Each row is a point on a landscape with many valleys, with its height.
A ball rolls from a point to the lowest of its 3 nearest points, and stops where none of them is lower. Distance is the straight distance between rows; heights are no part of it.
luv: [ 32   6   0 -19 -25  56  10   9 -10 -16  49  -5 -47   3  13   5  -4   4
 -14  -5]  h=3.95
toki: [  6  10 -22 -13  -6   0 -10  11   3  -8  12   6   6   0  -4 -22 -15  -4
   2 -31]  h=0.69
Komit: [-21  -7  30  15  23 -28  -3 -12   3  22 -22 -13  -1 -10 -10  37  24   8
  -3  39]  h=6.74
Sak: [-13  -4 -21  -2   6 -17  -4  16  -1  15 -15   9  42   3   6 -21 -15   4
  10 -31]  h=1.23
mag: [  6   3 -35  -6 -11  -8 -15  13   5   5  -5   7  33   3   1 -29 -26  -3
  10 -38]  h=1.51
tomel: [  2   2 -21  -4  -4  -9 -11  15   4   1   0   9  14   0   0 -15 -11   3
  10 -26]  h=0.85
betu: [ 13  16 -40 -21 -20  19   4  12   1 -19   9   8  24  11   3 -57 -35 -13
   0 -50]  h=4.95
Rupon: [ -1  -9  23  15   8 -15  -1  -4   5  11  -6 -12  -8 -14   2  25  21  -2
  -5  37]  h=5.87
fusiv: [ 8 -5 -3  6 -7 -1  1 -3  3 -3 -3 10 -5  0  0  2  4  0 11  1]  h=4.02
Bepig: [-28 -12   2  16  19 -35  -5 -27  -2  16 -39  11  35   6 -17   8  -3   7
  11  15]  h=1.12
Kuze: [ 16  12   2 -18 -16  40  11  16  -7 -17  35  -4 -30   5  17  -7  -5   0
 -10 -15]  h=2.28
fudo: [-40 -25   0  27  21 -55  -7 -26  -3  18 -43  22  44   5 -13   3  -5   4
  21  16]  h=1.21
dezub: [ -7 -10  31  17  14 -16  -1  -2   5  12  -4 -11 -16 -16   2  33  30  -3
  -7  43]  h=5.94
Fufam: [-17  -2 -15   1   7 -15   0  13   0  17 -18  10  36   4   3 -15  -6   5
  11 -25]  h=1.10
Vaded: [-21  -7  17  15  22 -28  -4 -25   2  18 -32  -5  20  -2 -12  19   9   5
   3  27]  h=5.98
kaner: [-24  -4  -4   7  13 -17   4  -6   2  15 -30  13  32  11  -6  -4   3   4
  11  -3]  h=1.08
Rufi: [  7  14  -5 -14 -11  21   7   7  -2 -15  18   0 -19   4   3 -13  -4  -1
  -8 -17]  h=2.75
tumom: [ 27   7  -3 -23 -22  52   6  16 -10 -16  48  -6 -38   5  16  -1 -12   4
 -12 -18]  h=2.59
lodo: [ 16  15 -27 -19 -13  22   1  15  -3 -20  18  -1  15   7   7 -41 -33 -13
  -8 -42]  h=3.56
Fifan: [ 12  14  -6 -20  -9  28   7  17  -2 -18  30  -6 -12   3  11 -19 -15  -2
 -11 -30]  h=3.38
Mobad: [  2   6 -17 -10  -7  -2  -6  10   7  -6   7   9   1   0  -2 -14  -5   2
   6 -26]  h=0.31
Rak: [  8  11  -7 -10  -7  11   1   0   1 -15  12   4 -21   3  -5  -8  -1   1
   0 -10]  h=2.58
tireg: [ 12  13   3 -15 -13  35  14   9  -7 -17  28  -5 -28   4  10  -7  -6   0
 -11 -14]  h=3.21
Dufor: [-22  -8  35  17  23 -26  -2 -15   3  21 -22 -11 -12 -10 -11  46  35   9
  -1  44]  h=6.57
lepe: [ 21  15 -18 -23 -16  32   5  20  -3 -20  31  -8   0   4  13 -27 -31  -9
 -10 -37]  h=3.39
fuzo: [-13  -7 -12   6   3 -10   2  11   2  14 -15  12  26   7   4  -8  -1   4
  13 -18]  h=1.22
gopo: [-14  -7  19  14  18 -22  -6 -14   4  21 -26 -10  12  -5  -7  22  15   3
  -1  33]  h=1.27
Fol: [-40 -16 -12  13  21 -42  -6 -16  -3  14 -39  20  43  12 -19  -6  -6   9
  20  -9]  h=1.47
kire: [-12  -7   9  13  10 -14   1 -10   2  17 -23  -3  16  -3  -3   9  11  -2
   3  25]  h=6.26
dopu: [  9 -11  25  12   8 -11  -3  -4   5   3   3 -11 -21 -17   2  25  21  -1
  -4  37]  h=5.88
durik: [ 13   5   2  -4  -7  14   3 -10   1 -16  11  -1 -21   0  -5   1   5  -1
  -3   7]  h=3.47
topu: [ 18  11  14  -3  -2  18   7 -11  -7 -16  15 -13 -32  -3  -3  13   6  -5
 -15  20]  h=3.65
Lal: [-30  -4 -13   3  13 -22   2   6   0  19 -26  11  41   9  -4 -13  -5   6
   9 -22]  h=0.82
lem: [  7 -11   5  12  -4  -5   0  -7   2   2  -5   4  -2  -3   2   6   7   0
   4  19]  h=4.25
Nef: [ -8  -8  30  16  18 -18  -1  -4   6  17 -11 -12  -7 -13  -1  31  26   0
  -4  41]  h=5.90
Dakat: [ 10  12 -36 -16 -11   5 -10  14   4 -12   9   3  19   3  -1 -40 -26 -10
  -1 -40]  h=1.92
der: [ 12  15 -26 -19 -12  16  -2  13   2 -18  16  -1  10   4   4 -36 -26 -10
  -7 -36]  h=2.86
mel: [ 13  -7  28  11   6 -10  -4  -7   3  -6   8 -11 -28 -18   1  28  15   0
  -6  36]  h=5.91
Fuduf: [-33 -21   3  22  20 -48  -9 -27  -4  16 -40  14  40   3 -15   6  -5   8
  15  18]  h=1.18
zife: [  8   5  -5  -2  -8   5   0  -5   3 -10   3   6 -15   0  -5  -1   3   2
   5  -2]  h=2.05
vog: [  5  14  -5 -12 -10  17   6   2  -1 -15  16   3 -17   3  -2 -11   0   0
  -5 -18]  h=2.69
lomuv: [ 0 -8 -3 11 -4 -5  4 -1  2  6 -9  9  6  2  3  3  4 -1 13  4]  h=0.26
daf: [ 20   8   9 -11 -16  42  15   5 -11 -17  31  -7 -35   7  12   3  -2  -3
 -13  -2]  h=4.26
Tel: [-12  -7  19  14  16 -19  -3 -10   3  19 -21 -12   6  -9  -5  21  19  -1
  -5  37]  h=0.97
nop: [-19  -5   8  12  15 -18  -1 -20   1  19 -31  -3  24   1 -10  10   9   2
   3  24]  h=6.66
bel: [ 19  -3  14   8   0  -3  -6 -12   0 -10   7  -5 -23 -10  -3  15  10  -2
  -5  26]  h=3.76
selu: [-13  -8   4  13   7 -11   3  -8   1  17 -23   4  19   4  -2   5  10  -1
   6  18]  h=4.19
Pelag: [ 14   1   5   2  -7   5   1 -11   0 -13   4  -1 -21   0  -4   7   4  -3
  -1  13]  h=3.37
navov: [ 14  13  -3 -19 -13  32  10  16  -6 -20  31  -4 -20   4  12 -12 -12  -2
 -10 -24]  h=3.33
zugi: [  6  12 -10 -16  -7  14   2   9   4 -15  16   1 -13   1  -1 -17  -5  -2
  -5 -22]  h=2.77
Bazu: [-35  -7  -8   7  17 -29   0 -13   0  14 -37  16  36  11 -16  -3  -3   7
  16  -8]  h=1.37
manos: [-35 -12  -8  11  18 -34  -3 -19  -3  15 -38  17  40  14 -17  -3  -3   9
  16  -1]  h=0.44
zefi: [  3   2  -9  -3  -9  -1  -3   3   3  -7   5  10  -7   2  -3  -7  -2   1
   9 -15]  h=1.07
fut: [ -9  -7  -9   6  -1  -9   3   8   2  11 -14  10  18   5   4  -5   2   2
  14 -11]  h=1.31
nafum: [  2 -10  11  15   4 -10   0  -7   3  11 -14  -3   7  -5   1  12  12  -3
   1  28]  h=5.56
fiz: [ -3  -3 -22  -3  -5 -10  -9  17   3   7  -5   8  26   0   5 -17 -13   3
  12 -30]  h=1.28
zad: [-25  -5  -2   9  13 -16   5 -13   0  18 -33   7  30   7  -9   1   5   5
  11   7]  h=0.54
zof: [ 15  11   7 -12 -13  34  15  -1  -7 -17  23  -7 -31   7   6   0   0  -2
 -13   0]  h=3.29
rula: [-24 -10  31  17  28 -36  -9 -20   1  21 -30  -8   8 -10 -14  35  19   9
   0  34]  h=6.97
pagos: [  5  12 -29 -12  -9   1 -12  12   4  -8   7   2  13  -1  -5 -28 -17  -4
   0 -34]  h=1.02
bab: [ -3  -4 -30  -3  -4 -12 -14  15   2  11  -9   7  41   5   5 -25 -23   0
  13 -40]  h=1.52
Nul: [ 25   8   9 -12 -17  43  14   1 -10 -16  32 -10 -39   6  13   7   1  -4
 -15   8]  h=5.26
gil: [ 13  -7   6  10  -5  -2   0 -10   1  -5  -1   2 -10  -6  -2   9   7  -3
   2  18]  h=3.66
Bap: [  3   1 -28  -7  -6  -8 -16  19   4   3   1   7  21  -1   1 -20 -18   1
  10 -36]  h=0.78
febaz: [ 15  12   9  -9  -8  30  13 -10  -8 -17  19 -11 -33   4   4   3   4  -6
 -15  10]  h=3.55
Zepo: [ 28   6   1 -20 -23  52   7  14 -10 -17  45  -4 -41   5  15   3  -7   4
 -12 -11]  h=3.57
soga: [ 19   7  14   0  -2   8  -2 -15  -3 -18  12 -10 -30  -6  -6  16   7  -5
 -10  25]  h=3.69
Rozik: [ 12  17 -19 -21  -9  20   1  19   0 -19  22  -6   4   4   6 -33 -24  -9
 -10 -35]  h=3.17
Kon: [-19  -8  37  18  20 -18   2 -11   6  18 -17 -11 -23 -11  -8  46  42   7
  -2  53]  h=6.36
gur: [ 10  16 -15 -19  -9  22   3  18  -1 -19  25  -6  -2   3   6 -26 -19  -5
 -11 -34]  h=3.26
buriz: [  9   9 -40 -11 -14   1 -16  11   6  -3  -1   9  27   3  -4 -36 -26  -6
   6 -41]  h=1.72
Vugut: [ 13  -3   0   2  -8   1   0  -8   2  -8   3   5 -13   0  -5   5   3  -3
   5   8]  h=2.91
Daga: [ 11 -11  14  12   2 -10  -3  -6   1   2   0  -6  -9 -11   2  18  11  -6
  -1  31]  h=5.86
danu: [-15  -7  31  17  16 -22  -1  -6   5  17 -13 -13 -11 -12  -4  35  33   3
  -4  45]  h=5.97
lita: [ -1 -11  33  15  14 -14   0  -3   6   8   2  -9 -26 -20  -1  34  30   0
  -7  45]  h=5.93
Led: [-20  -7 -10   5   6 -14   4   4   4  17 -22  10  29   6   0  -6   2   4
  13 -11]  h=1.32
Rizeg: [-11 -11  36  18  15 -17   0  -4   7  15  -9 -10 -25 -14  -3  39  37   2
  -6  49]  h=6.09
tamu: [ 12  14   3 -11 -10  27  13   2  -4 -18  20  -3 -29   5   6  -6  -2  -2
 -11  -6]  h=3.00
des: [ 21   9  -1 -19 -18  44   9  17  -9 -16  42  -8 -30   5  17  -5 -10   0
 -10 -18]  h=0.62
Sesa: [ 19  12  -7 -23 -14  39   3  21  -6 -19  39  -9 -16   4  16 -16 -21  -2
 -10 -32]  h=3.68
Vibeg: [ -5  -4 -14   2   0  -9  -5  12   3   9  -7  12  18   3   5  -8  -6   3
  13 -21]  h=1.36
Zozu: [-29 -20  17  23  28 -49 -11 -28  -1  18 -37   3  28  -5 -15  21   1   7
   4  26]  h=1.68
vopu: [  3 -10  17  14   4  -9  -3  -6   4  10  -7  -7  -1 -11   2  16  12  -4
  -2  30]  h=5.82
kalin: [ 30   7   7 -12 -22  51  12   6 -11 -16  39  -8 -42   7  16   6  -3  -1
 -13  -1]  h=5.35

Where does a ball stop that starts at each point below?
bab | Lal
Rozik | Mobad
kalin | des

For each start below, name every point that the ball comes to, in order.
lepe | Rozik, der, Dakat, pagos, toki, Mobad
Fifan | gur, Rozik, der, Dakat, pagos, toki, Mobad
buriz | pagos, toki, Mobad
